Points on a hilly landscape, in no order, each with its height.
From any point a climber takes the steepest step (rise divided by distance) to one of its 2 nearest points. It stops when none of these is higher. Distance is the straight distance between rows; heights are no part of it.
Z946: [134 132  78 148 177  85 130 114 141 166 192 118 143 133 145 104 162 149
  35 127  94 171 139 153 210 141 150 130 128 143 129 167 148 106  69 104
 160 118  72 119 180 108 113 168 144 139 128 142 143 155 107  93  89 154
 149 156]  (h 416)
Z529: [186 170 202 175 117 127 176  75 122 162 115 113 204 111 128 158 115 139
  65  71 127 184 152 133 132 122 202 131 121 132 104 166 128  82 150  90
 150 144 115 129  68 170 106 144  98 132 102 196 144 124  68  87 108 117
 157 115]  (h 539)
Z433: [133 154 126 165 115  98  84 122 137 143  99 139 140 131 147 122 121 123
  81 135  94 162 139 145 125 118 181 128 125 129 108 137 131 155  98 127
 112 124  99  95 148 163  97 156 154 115 164 141 113 130 136  83 155 176
  90 126]  (h 793)
Z246: [152  93 165 146  88 113 167 109 129 137 120 145  92 137 180 159 127 175
 155 134 193 172  64 170  99 109 115 169 110 105 109 146 120 135 129 109
 164 147 153 142 149 128 115 117 129 126 122  62 111 116 157 139 118 171
  96 138]  (h 334)
Z281: [120 168 204 123  82 137 168 139 174 161 111 115 171 181  91 145 145 194
 170  69 145 189  86 135 109 102 200 147 136  48 148 135 139 132 118 180
 104 123 151 131 159 161 155 148  77 162 111 127 112 128 144  99 125 147
 146 154]  (h 164)
Z677: [196 116 173 124 179 134 163 108 125 126  87 112 111 125  93 107 108 145
 145 132 108 112 143 173 182 107 132 124 136 111 147 125  91  81  94 116
 158 114  87 108  51 153 126 182  79 132  68 105 121 124  94 145 118 134
 149 110]  (h 485)
Z373: [153  92 166 122 159  96 141 149 145 154  82 136 107 142  97 119 101 124
 151 126 117 102 185 160 141 110 153 120 158 124 106  92 109  96  88 128
 130 107 122 113  85 112 122 157  87 125  98 115 157 152  76 149 123 155
 168 131]  (h 444)
Z233: [107 143 141 100 100 143 157 129 159 149 143 103 129 153 130 149 170 121
 106 148 157 135 151 101  99 172 145 140 116 171 138 142 137 111 141 128
 145 110 105 128 105 131 121 119 150 151 146 180 113  99  86 106  88 124
 150 114]  (h 665)
Z746: [142  91 106 108 173 138 118 103 124 121 162 124 143 117  85 119 113 141
 156 106  91  95 133 139 166 116  63  86 124 112 142 154 115 125 142 132
 144 117  99 131 138 124 143 118 111 112  93  75 139 159 131 132 152 101
 152 155]  (h 531)
Z995: [161 161 211 191  92 120 226 129 126 152  90 128 186 122 116 153 122 112
  58 103 157 211 140 117 142 112 215 152 165 148  96 144 119 102 154  78
  98 150 156 132  94 171 102 125  91 151 166 192 136  92  67 120 143 111
 124 109]  (h 494)
Z686: [146 163 135 192 133 105 147 128 111 137 118 120 166  76 124 118 105 110
  43 113  51 159 185 111 187 104 156 130 130 138 112 138 109  75 166  85
 118 127 123 112 152 143  97 109 127 114 130 185 143 109  84  88 149 104
 136 145]  (h 663)
Z221: [103 108 104  97 166 152 114  81 153 161 135 140 104 131 151 127 126 114
 160 183 135  95  85 144 151 128 126 140 126 116 145 108 145 113  66 156
 130  88  90 127 128 111 137 156 133 174 117 129 124 127 136 130 115 136
 128 135]  (h 329)
Z86: [165 115 146 135 161 160 110  89 106  99 151 148 126 106 130 100 101 137
 135  94 119  98  82 149 168 116  37 115  95  91 180 151 131 128 108 179
 153 104  99 122 137 129 165 156 135 120  82  55 108 195 183 110 161 105
 122 131]  (h 472)
Z160: [172 149 101 137 162 136 132 121  84  92 135 107 113  85 105  99 142  89
 100 120 103 104 189 110 190 145  33 106 126 197 154  91 122  79 183 105
 205 137  91 126  69 102 134 130 144 112 121 135 106 147 109 131 142  76
 165 109]  (h 624)
Z945: [110 108 144 130 148  96 163 141 158 129 119 137 110 137 153 139 107 115
 122 187 103 131 138 147 155  94 102 146 123 117  93 113 100 144 109  75
 137 125 136 159  97  98  73  95 133 115 133 105 169  95 126 169 141 138
 144 140]  (h 487)
Z309: [151  84  91 101 148 186  94  95 120 112 151  85 105 103 128 146 145 162
 171 107 165  80 113 118  99 130 123  79 113 100 175 117 126  97 130 187
 147 141 116 106 138 117 145 130 105 145 116 130  97 106 151 147 137 102
 144  99]  (h 644)
Z899: [110  77 142  71 198 124 115 139 115 129 158 129 114 117 155  84 100 165
 122 141  61  94 117 123 175 122 108 151 121 107 137 117 134  84 105 140
 133  71 126 142 163  83 147 150  96 114 103  99 201 120 114 172 101 130
 164 173]  (h 269)
Z44: [ 75 119 120 161 119 139  68 136 190 111 115 147  67 111  95 128 116  80
 168 124  95  97  89 129 152  82 116 159 115  79 131  99  77 181 162 123
  88  86 156 144  89 164 159  79 127  77 114 110 112 133 169 105 167 175
 100 130]  (h 30)
Z120: [138 115 189 168  79  99 192 138 131 133  69 147 143  97 109 162 144 138
 106 146 166 188 118 130 118 118 185 163 142 141  92 153  86 115 150  91
  90 155 181 117 125 166 101 130 110 136 167 145 154  76  77 154 124 124
 126 128]  (h 453)
Z274: [102 150 111 103 104  75 140 158 136 141 163 141 124 137 165 103 121 109
  97 115 114 165 142 126 141 146 118 140 111 139  73 143 147 152 104 121
 118 111 132 176 140 127 103 132 153 118 139 109 128 146 129  94  89 159
  89 178]  (h 536)
Z988: [105 169  96 180 137 101 154 154 119 156 149 124 140 101 109 109 153  92
  35  95  74 160 203 111 196 142 133  93 126 179  83 155 126 117 165  57
 108 152 118 133 112 131  74  99 131 145 127 185 141 126  81  95 119  87
 130 158]  (h 745)
Z948: [107 124 209 100  85 115 120 145 160 139 110 110 124 151 135 167 128 189
 151 130 170 177  75 107  88  84 165 158 129  62 173 124 116 127 130 151
 133 138 150 144 184 142 140  95 115 141 128 141 110  57 159 152 131 169
 119  98]  (h 414)
Z156: [ 88 144 103 165 142 182  73  91 123 143 136 116 137 125 132 155 113 132
 187 101 151  76 129 160  80 107 146  97 119  92 175 102 123 177 160 144
  76 149 173  85 169 187 153  97 129 155 111 124  83 149 175 160 193 122
 127  97]  (h 401)
Z505: [ 67  94 119  80 122 137  36 131 137 145 140 141  91 100 167 145 127 112
 145 157 111 116  63  82 130 111 114 148  91  90 118 149 118 134 132 104
 115 109 149 159 189 132 139 100 142  86 137 113 172 115 151 129  97 136
 120 151]  (h 202)
Z31: [ 77 125 150 112 125 103 173 179 132 149 127 148 189 119 134 108 148  72
  69 147  83 139 165  86 121 174 149 133 153 170  34 152 149 144 139 109
  63 118 167 140 117 111 107 127 128 158 154 151 193 131  84 102 116  82
 145 179]  (h 583)
Z802: [120 140  72  93  98 152  83 137  60  84 132 137  93 105 128  68 109  68
 148 144 124  65 111 108 133 121  83 142 111 164 129 115 115 150 173 147
  89 164 170 147 141  94 156 109 128  56 161 100 158 148 169 149 144 114
 113 118]  (h 140)
Z432: [193 172 199 137 102 124 120 125 133 114  64 132 183 164 139 173 127 207
 128  77 129 166 129 171 102 103 199 132 124  85 156 157 124 126 113 180
 159 123  78 106 131 134 122 197  86 134 125 144  92  99 161  83 192 139
 129 121]  (h 208)
Z326: [150 164 150 182 158 148 164  92 123 139 128 106 186 114  82 145 131 140
  73 115  89 133 154 142 168 134 176 112 145 119 128 152 118  81 156  76
 106 126 109 123  94 170 111 160 112 155 121 179 145 128  76 112 146  99
 160 121]  (h 591)
Z983: [121 138 103 138 125 134 106 109 129 129 101 146 105 128 144 126 150 111
 130 135 141 138 145 146  84 159 162 119 140 164 124 128 150 135  94 142
 117 149  99 104 109 145 110 146 161 144 164 153  91 129 113 119 133 140
 122 107]  (h 692)
Z383: [146 106 187 146 109  87 185 149 118 121  65 148 104 108 158 173 119 134
 127 161 158 172 156 133 137 124 144 126  99 143 109 145  79 129 158  67
 122 175 179 148  82 166  56 112 112 140 130 131 143  55 104 180 111 103
 114 117]  (h 411)
Z955: [ 87 151  96 141  93  96  90 158  92 154  79 100 121 104 138 109 147 139
 113 120  82 157 162 101 152 149 180 107 123 134 150 159 132 125 159 134
  69 133 186 137 162 198 109 127 127 132 167 167 103  71  89  90  86 140
  83 153]  (h 488)
Z700: [158 131 162  76  83 146 109 141 125  85  98 120 122 124 142 127  94 158
 167 104 132 132 124 109  75 120  66 117  95 124 172 123 125 135 160 176
 188 127 128 168 118  93 145 116 129  94 101 100  91 107 158 120 154 112
 117 106]  (h 474)
Z112: [160 106 124  90  87 121 112 170 117  84 130  94 107 152 125 121 102 184
 180 126 159 116 122 111  97  98  74 114 105  98 184 135 145 126 147 207
 184 150 117 165 187  97 133 143 102 126 133  94 108  92 179 153 144 125
 160 144]  (h 435)
Z414: [149 166 173 119 104 163 144 116 162 124  67 120 154 150 110 156 147 210
 182  88 151 148  88 172 102 105 184 140 111  57 147 141 121 131 125 200
  94 113 119 124 116 138 128 189  84 159 112 100 108 113 155 123 151 101
 141 153]  (h 183)
Z320: [ 31 147 100 100 113 107 116 128 171 180 147  99 148 146 168 168 120 145
 180 173 114 143 107 122 117 123 155 119 102  71 121 122 120 143 132 115
  94 122 163 157 160 158  97 103 134 173 129 156 120 107 138 152 118 125
 127 141]  (h 431)
Z909: [129 119 109 104 136 136  99 124 152 117 138 137 139 153 117 108 115  80
 119 156 137  75 112  56 101 128  97 126 183 121 135  95 125 155  99 151
 136 116 118 109 181  67 174  79 146  94 118 137 124 154 175 126 180 154
 102  78]  (h 93)
Z564: [170 156 138 104  89 161 135 108 150 116 143 105 124 146 136 114 115 133
 152  87 185 154 119  98  99 123  87 132 118 132 183 103 148 108 143 185
 167 113  98 142 138 110 162 131 126 138  97 116  60 162 145 117 141 133
 119 117]  (h 517)
Z698: [157 118 151  90 101 142  95 131 112 138  96 132 137 118 105 100 120 112
 113 102 125  91 129  82 100 157 164 155 159 129 114 119 136  91 145 184
 112  87 122  86 200  86 166 110 117  95 156 174 147 132 119  96 141 167
 135 123]  (h 754)
Z712: [116  83 161 137 137  85 162 168 160 112  65 160 111 121 128 201 140 130
 143 199 107 138 131 159 136 118 127 135 122 101  69 141  90 164 123  47
 114 148 157 135  81 142  52 126 111 136 131  82 148  68 133 186 117  88
 122 142]  (h 426)
Z695: [ 92 107 159  64  88 137 110 153 153 123  99 134 117 124  91 128 137 103
 156 145 151  96 121  79  76 161 164 167 154 118 114  95 122 112 141 165
 104  97 137 126 138  95 163  91 133 103 154 162 140 108 117 122  99 132
 129 106]  (h 852)
Z623: [125  79 162 162 165 164 166 140 114  86 142 140 128 148  66 135 142  94
 121 186 128 109  91 134 146 130  80 126 160 117 153 144 105 146 107  55
 131 134 119 122  89 154 138 124 122 134  83  77 122 162 110 144 113 119
 114 116]  (h 655)
Z873: [137 136  95 103 159 123 162 152  91  97 173 114 138 125 136 100 140 117
  87 173 116 110 171 107 166 140  85 113 127 182 153  83 142  95 125 112
 168 134 111 140 118  78 105 129 138 126 126 159 143 116 116 155 117  81
 165 114]  (h 564)
Z107: [110 159  83 144 135 119  73 103 114 154 149  96  91  81 149 102 105 139
 150 105  71  97 153 148 188  99 118 121  98 103 162 134 108 137 177 139
  93 131 169 155 148 190 121 118 118 110 133 128 110 121 139 129 156 139
 128 164]  (h 598)
Z730: [157 123 110 101 109 114  98 153  86 140 114 124 126 110 147  66 103 139
 126  87 118  90 164 107 135 145 140 125 131 166  79 124 162 107 110 195
 129 105 135 113 170  83 144 158 141 100 156 153 140 167 117 104 125 169
 113 149]  (h 680)
Z960: [119 126  96  90 177 110 142 130 156 156 197 111 112 155 111  99 120 138
 139 162 122 105 111 132 173 116 114 145 143  99 138 106 150  84  71 142
 118  76  95 147 139  80 155 177 107 154 118  97 164 132 113 157  81 144
 179 180]  (h 298)
Z90: [152 139 110 141 118 122  89 110 105 139 112 139 151 124 133  93 104 131
 105  82  91 112 149 135 139 120 138 116 120 138 109 157 146 145 112 165
 107 104 143 113 166 146 138 153 139 112 130 115 126 169 123  90 175 133
 108 153]  (h 690)
Z35: [ 43 146  58 144 140 182  51 115 127 121 175 119  94 122 101 133 139  93
 167  97 110  77 107 115 119 138  93  91 114  91 188 115 143 173 172 108
  96 159 149 122 171 195 177  92 153 129 120 131  85 145 163 126 156 119
 122 110]  (h 466)
Z441: [151  60 199  85 151 135 155 127 135 120  75 130  90 158  99 164 138 197
 163 162 152  79  97 153 120 122 188 106 160  89 100 105  84  91 104 133
 138 127 131  98 143  96 107 134  81 136 118 141 175  90 127 196  88 113
 150  83]  (h 497)
Z625: [ 94 144 138  80 147 131 135 114 143 143 152 142 154 162 143  80 120  84
 114 118 107 103 151  81 117 174 132 147 144 174  85 106 147 136 128 153
 145  96 115 143 109  86 145 122 151 142 122 141 165 187  92 105 123 132
 127 152]  (h 664)
Z469: [170 174 135 182 105 138 114  95 123 134 122 128 202 132 112 183 126 171
 115  68 123 173 115 151 109 110 162 110 135  90 154 175 123 141 126 128
 138 144  85  80 114 176 116 148  93 152 130 147  73 119 134  99 176 117
 125 105]  (h 238)
Z273: [151 125 152 102 157 129 171 149 114 128 159 117 141 132 150  85 125 149
  50 161 111 138 132 104 178 129 117 153 147 135 134 114 134  57 108 113
 160 112 102 132 158  89 144 122 129 115 122 135 151 103 102 128 108 141
 131 112]  (h 514)
Z779: [135 117 176  82  79 116 112 151 149  98 102 123 128 148 152 142 122 221
 179 111 171 139  76 125  75  90 131 150 105  50 167 140 132 126 143 209
 136 153 147 161 203 118 126 111 103 127 124  76 131  89 198 157 147 129
 140 151]  (h 404)
Z877: [153  88 124 132 163 145 142 168  81 102 104 140  68 107  82 106 149  92
 154 122 138  56 176 123 147 172  95  92 128 192 125 123 120 111 153 101
 122 148 140 110  63 143 139 141 129 127 104 117 132 157  71 152  72 119
 135 125]  (h 802)
Z509: [110 113 126 108 164 133 164 147 102  73 159 163 153 103 192 167 161 129
  98 201 143 152 106 149 138 174  84 115 104 178 107 141 151 141  80 104
 152 132 113 154  76  91  84 180 170 167 155  94 149 123 139 163 109  66
 139 123]  (h 730)
Z782: [ 91 128  86 123 142 127  95 116 161 140 149 137  60 134 140 125 110 100
 159 176 164 112  82 150 124 108 113 164 107  94 175 107 136 160  82 125
 166 118 102 126 119 139 129 129 157 116 122  95  86 117 148 137 109 154
 114 107]  (h 368)
Z723: [107 173 108  83  97 149  80 137 109 105 153 136 135 122 111  64  98  84
 114 121 134  90 110  88 120 118  81 125 152 146 140 108 134 143 162 157
 130 124 150 139 154  83 159  94 159  55 151 141 121 139 194 114 176 135
 105  91]  (h 117)
Z191: [138 118 116 147 149 146 128 126  79 101 104 107 102 104  77 107 137  79
 112 129 111  64 188 108 141 157  92 109 133 181 163 101 103 122 178 102
 142 167 136 131  66 146 133 111 145 100 110 161 111 113  81 172 128  95
 146  88]  (h 705)
Z421: [165 117 154 141 126 156 213 122 158 129 135 163 149 132  94 158 173  91
  89 167 201 164 112 131  89 158 123 164 158 173  81 138 141 123 116 109
 135 158  94 114  75  85 129 112 129 152 137 114 155 149 113 128 110  90
 147 120]  (h 741)
Z170: [183  63 147 110 163 162 147 117  92 132 107  92 126 135 126 140 145 167
 130 150 148  90 132 147 134 134 153  93 156 135 141 106 104  76 116 118
 158 124 113  96 127 106 135 144 100 146 103 164 147 105  95 165 121 118
 182  62]  (h 545)
Z851: [161 168  94 166 126 113 131  60 150 155 155 123 161 162 154 189 150 164
 104  83 158 190 130 185 110 103 155  96 124 122 129 158 136 159  84 115
 180 163  80  83 132 138  94 130 122 142 134 147  97 144 144 101 157 146
 141  94]  (h 270)
Z245: [127 136 157 129 103  94 169 156 118 121 134 136 211 143 155 113 105 111
  91  98 113 131 167 102 101 151 160 123 151 158  46 118 158 146 158 141
  73 143 168 124 130 101 118 100 129 159 145 137 178 188  93 119 163 100
 133 167]  (h 590)
Z889: [106 151  90 149  95 131  61 153  88 159 103  96 107  95 165  97 120 165
 136  75  85 138 131 140 177 107 158 114  96 110 163 152 139 130 166 177
  51 129 206 115 213 213 133 137 125 107 169 136 102 119 130 104 125 151
 111 161]  (h 538)
Z578: [208 103 151 156 132 170 140 105  74  98 121 107 159 101 120 115 105 115
 109 107 148 117 120  92 106 136  44 106 159 167 155 126 132  96 179 149
 166 144 139 101 123 103 190 110 132 123  70 128 116 157 120 135 162  77
 111  89]  (h 493)
Z377: [130 171 114 112 136 169 106  86 165 139 123 135 135 153 134 171 151 144
 153 145 165 122  99 147  79 144 174 116 139 129 158  86 139 115  60 176
 164 117  82  79 129 116 126 145 141 161 150 185  74 119 160 124 146 141
 134  75]  (h 616)
Z629: [176 117 123 143 130 114  83 113 117 104  92 133 159 112  77 121 122 129
 129  72  80  82 169 149 126 120 102  92 134 137 139 149 100 151 169 143
 122 132 118 102 131 144 123 129 110  89 104  97 114 162 161 106 203 114
 133 135]  (h 606)
Z387: [137 124  47 159 164  76 172 136 124 148 208 130 132 137 148 110 152 164
 105 107 129 152 157 176 195 135 101 103 107 171  89 150 167 142  74 114
 163 106  97 144 136 125 118 144 132 149 121 117 135 172 121 113  69 159
 135 187]  (h 403)
Z668: [194 112 192 135 117 143 171 104 146 144  94 140  95 161 165 134  81 169
 150 131 189 148 101 141 108  62 132 176 127 112 134  90 117 100 123 171
 175 125 145 143 135  99 142 109 105 126 126 106 118 121 136 141 153 160
 117 109]  (h 367)
Z715: [194 123 124 179 152 164 196 117 113 119 141 133 132 145  73 124 157  83
 107 143 185 118 157 114 114 180  98 117 159 215 116 108 129 101 133  90
 142 167 111 103  57 113 127 101 131 161 114 130 122 189  96 150 112  93
 168 105]  (h 660)
Z752: [ 95 188 221 161  95 123 145 154 159 133 103 113 149 138  83 144 109 123
 129  84 112 199 140 102  86 108 151 168 157  88 180 114 127 135 170 105
 108  94  95 137  80 188 168 113 133 118 130 184  72  77 111  99 160 146
  96  99]  (h 119)
Z276: [103 136 126  88 160  85 137 137 144 144 166 145 150 126 146 131 155 105
  86 135  92 147 139  98 131 151 130 164 145 140  63 141 157 113  91 141
 150  76  89 140 137  67 137 144 150 133 145 125 190 153 118 114  84 136
 132 195]  (h 597)
Z210: [ 69 180  27 102  90  80  65 157  92 127 109 132  89 112 185  85 125  93
 140 126 118 135 164 122 154 158 137 141  83 183 108 111 141 179 134 131
 116 151 174 172 118 155  93 139 156  93 184 152 130 124 129 113  66 151
  69 145]  (h 398)
Z697: [209 106 202 148 126 129 166  93 152 148  89 117 119 169 111 124 113 186
 130 101 154 156 132 167 131  83 152 138 169  82 143 122  99 105  98 139
 200 121 100 114 132 116 137 147  75 120  94 101 115 127 141 129 165 179
 123 111]  (h 397)
Z749: [102 155 185 174 118 136  92 130 194 127 114 148 115 130  96 160 155 111
 137  92  84 188 102 135 107  94 147 156 128 105 161 111 116 169 139 108
  98  91  99 122  91 206 151 114 161 112 129 152  52 112 154  70 161 190
  72 123]  (h 88)
Z819: [183 134 104 176 133 180 178  78  94 140 138 110 150 128  80 136 149 105
 138 113 170  84 139 146  70 149 118  99 170 183 113 100 144 114 144 124
 106 162 139  87  86 108 161 125 120 156 119 137 137 160 108 130 176 106
 161 114]  (h 599)
Z757: [ 71 113  49  87 102 124  76 156 104  96 157 151  97 115 141 104 127  98
 168 155 167 110  93  94 113 131  83 150 103 127 110 143 141 168 130 106
 129 151 165 156 186  95 159 110 143  72 161 112 153 118 170 153  80 127
  99 118]  (h 169)
Z351: [ 98 121 130 171 150 119 168 134 175 127 156 148 126 162 107 143 119  88
 122 206 124 145  96 141 145 109 114 156 156 104 123 128 110 155 100  43
 101 129 124 138  95 146 108 118 138 147 103  91 143 130  98 145  96 141
 113 150]  (h 560)
Z687: [113  73 123 172 144 136 135 157  94 125 131 132  91 136  42 108 129  84
 139 155 125  73 130 102 151 145 100 104 163 138 128 140 105 149 129  59
 100 151 160 137 121 165 162  96 128 122  87  96 145 164  79 161  51 115
 122 117]  (h 775)
Z878: [ 59 221  14 120  87 107  73 119 124 137 124 121  86  95 180  83  97  95
 137 145 127 140 132 132 150 109 131 145  90 175 126 105 152 178 135 129
  77 148 170 150 124 147  94 146 184  90 196 122 114 111 164 118 154 149
  91 126]  (h 362)
Z850: [ 55 200  22 140 114 132  38 116 123 138 174 112  75  80 142 127 121 113
 156  83 110 112 145 133 153  99 112 130  97  97 191 100 130 156 177 134
  86 146 166 113 166 197 141  83 147  87 139 132  94 137 189 120 170 159
 129 124]  (h 532)
Z753: [132 108 127 115 138 163 115 128 147  95 133 106 114 121  70 162 149 113
 182 147 157  89 116 107  94 161  98 116 123 108 161  95 111 137 133 139
 131 131 113 116 111 100 150 107 123 133 115 122 110 122 152 140 125  70
 162 104]  (h 722)
Z23: [143  49 107 118 208 132 131 162  83  95 149 157 129 102 170 149 148 169
 158 173 125  92 116 167 126 138  75  96 108 170 113 132 150 121  87 115
 105 144 142 112 105  84 127 187 119 148 115  52 213 164 142 182 102  79
 161 149]  (h 729)
Z843: [133  88 189 118 111 143 139 135 150 150 101 108  86 154 116 158 126 171
 168 161 138 115  66 131 113  90 198 138 145  47 131 112  97  90 116 148
 102 122 142 137 183 129 126 108  70 143 149 123 163  72 134 185 125 145
 153 104]  (h 455)
Z359: [117 142  87 130  96 147  94 140 125  88 126 110  99 113  75 123 146  83
 172 123 155 105 131  67  76 153  87 136 132 130 199 100 129 142 150 135
 120 128 124 130 108 159 176  97 147 101 152 138  79 113 138 123 115 111
 122  88]  (h 633)
Z123: [128 175 122 123  99 133 134 134 149 105 140 107 101 139 114 135 138 113
 150 103 184 165 111 104 103 141  94 156 112 156 200 112 141 134 135 131
 163 123 125 136 101 161 149 113 158 104 150 122  33 120 134 115 128 144
  85 102]  (h 566)
Z903: [166 124 143 139 108 114 167  74 125 148 142 128 169 160 173 174 121 196
 127 101 181 183 106 182 128 100 149 118 111  90 105 185 116 133 116 100
 169 166 116 130 158 119 129 123 102 127 121  99 124 151 139 131 129 167
 131 119]  (h 301)
Z396: [128  50 131  97 147 131 103 161  71  93  96 141 132 101 174 134 152 158
 166 172 131  87 122 147  93 183 119  83 117 169  91 154 138 145 110 141
 110 148 152 123 128 116 111 181 128 135 141  92 175 113 146 161 113 101
 121 129]  (h 647)
Z443: [ 78 145  56 143 142 101 143 150 134 166 154 143 163 115 119 108 169  85
  60 135  94 143 191 102 162 180 129  99 130 165  53 149 162 152 145 100
  83 141 128 140 130 104  80 137 158 163 156 153 149 150 103 101 108  99
 127 178]  (h 659)
Z122: [130 146  93 125 119  78 174 133 113 108 188 155 153 152 211  99 115 128
  33 124 145 188 153 126 139 125 102 128 125 175  93 159 176 158  91 105
 163 168 142 158 167  99  95 142 171 121 156 102 147 132 157 104 129 151
  84 148]  (h 484)
Z932: [145  94 104 147 183 130 150 138  85  94 139 162 150 108 128 152 168 118
 121 177 132 142 109 165 156 142  56 111 118 186  97 137 117 135 113 108
 128 148 123 108  81  93  96 165 145 146 123  80 176 162 138 144 127  72
 134 131]  (h 825)
Z319: [148  86  68 137 160 143  86  94 116 113 148 164  65 113 136 116 122  97
 149 145 152  93  69 156 141 124  73 125 112 126 163 144 128 139  73 148
 160 114 102 113 139 101 154 160 138 115 114  41 104 175 189 144 108 131
 112 112]  (h 418)
Z539: [ 82 166 135  88 106 133 102 136 160 138 138 135 144 125 119 111 139  91
 125 124 110 122 135  62  97 182 144 148 121 160 125 115 148 127 142 161
 133  77 111 134  88 102 147 103 181 131 134 186 120 126 112  80 110 113
 120 126]  (h 743)
Z360: [ 66 161  89 135 123 161  98 111 153 155 147  88 139 146 155 131 103 103
 178 150 128 110 125 137  82 119 161 127 137 117 152 100 143 170 151 133
  77 136 161 124 140 155 111  99 172 155 130 158 119 138 134 160 179 121
 129 123]  (h 384)
Z608: [172  93 216 128 141 133 178 117 174 126  74 139  85 163  84 119 106 157
 155 127 123 132 103 171 140  89 148 149 140  46 134 116  84  97 109 127
 144  97 103 138  82 144 140 161  53 115  76 116 136  75 121 161 112 137
 140 121]  (h 440)
Z968: [199 132  94 181 115 172 130  69  71 108 146  93 165  98  87 131 121 100
 100  68 150  87 137 142  98 138 110 104 167 153 153 116 138 119 173 138
 138 140 121  90 151 134 183 121 116 107 109 130  94 178 124 114 196 100
 136  93]  (h 544)
Z936: [ 75  67 142  78 173 140  84 136 118 116 149 129  78 105 175 101  92 117
 171 173 106  82  83 100 161 108 101 149  97  86 140 125 112 100 145 113
 144  92 146 169 132 104 135 102 112 118 105 105 183  99 139 164  92 117
 128 160]  (h 235)
Z81: [176  71 123  83 158 148 111  76 118 112 119  90 147 117 166 149 142 187
 169 110 138  75 140 171 132 125 124  73 108 138 143 135 117  80 130 175
 180 126 103 113 103  96 137 136 126 141  99 151 135 108 140 153 127  94
 181 119]  (h 592)
Z654: [106 149  99 146 134  88 130 161 116 174 165 123  90 128 133  89 149 115
  50 150  94 154 141 108 179 139 152 157 139 138 129 129 135  96 110  84
 160 129  89 138 193 121 126 110 143 126 133 172 133 101  91 100  76 177
 119 136]  (h 462)
Z985: [ 62  99 133 101 137 121 117 123 169 166 168 146 151 178 177 171 123 136
 166 168 123 138  81 143  92 149 138 144 119  85  65 159 126 158 118  93
 116 112 135 144 167 106  93 105 154 178 123 134 144 123 141 145  84 157
 110 138]  (h 486)
Z832: [141 116 143 151 132 119 191 110 124 133 138 160 191 135  92 147 127 104
 102 112 148 156 127 129  96 140 126 131 144 166  50 135 136 141 123 109
 108 127 119  95 104  88 124 101 145 148 111 112 171 188 116  88 138 108
 165 152]  (h 662)
Z148: [ 97 145 163 158 122 145  86 128 181 136 103 149 114 160 103 107  86  86
 155 140  86 115 109 126 121  90 152 163 134 102 150  93 118 173 129 147
  93  74 135 142  77 164 155 119 148 123 127 133  95 146 141 100 181 179
  83 127]  (h 57)
Z524: [139 169 226 124  64 128 178 152 171 128 100 110 165 159  84 159 125 163
 166  65 142 193 131 123  82 121 177 133 130  69 169 153 134 125 164 129
 115 127 139 164 109 183 139 116 103 138 111 145  77 104 102 107 118 157
 117 128]  (h 144)
Z918: [ 73 187  87 121  65  60 100 184 122 141  83 124  66 114 148  97 143  94
 121 119  98 179 193  95 136 145 164 149  93 151 106 121 130 152 155 130
 116 153 162 157 133 144  76 111 140 108 193 162 117  86  97  90  81 169
  85 155]  (h 438)
Z611: [146 120  54 155 126  74 151 164  94 104 181 159 150 124 191 118 135 146
  38  85 103 168 192 153 174 142 123  91 113 177  62 153 177 138  75 124
 165 153 117 119 139 112 110 159 151 132 158 149 162 164 115  74 101 135
 130 166]  (h 441)
Z956: [ 70 101 106  93 153 115  90 149 135 122 141 154 151 144 165 162 137 130
 142 183 106 116 121 148  89 147 140 103 125 128  62 152 150 177  91 123
  88 132 137 130 129 114  78 148 148 156 150 115 162 127 146 162 107 113
 106 147]  (h 561)

Where does a climber stop that starts at each point below?
Z752 | Z677
Z948 | Z753
Z779 | Z753
Z387 | Z539
Z946 | Z877
Z360 | Z932
Z383 | Z988

Call two points neighbours if one is among the 2 nearest of the other. Go from one point of each pair to the other, from neighbour to neighbour, staying as high as possible. Name the lowest point that can't be avoided.
Z433 / Z539 | Z730
Z695 / Z421 | Z387
Z877 / Z421 | Z383
Z988 / Z421 | Z31
Z107 / Z932 | Z360
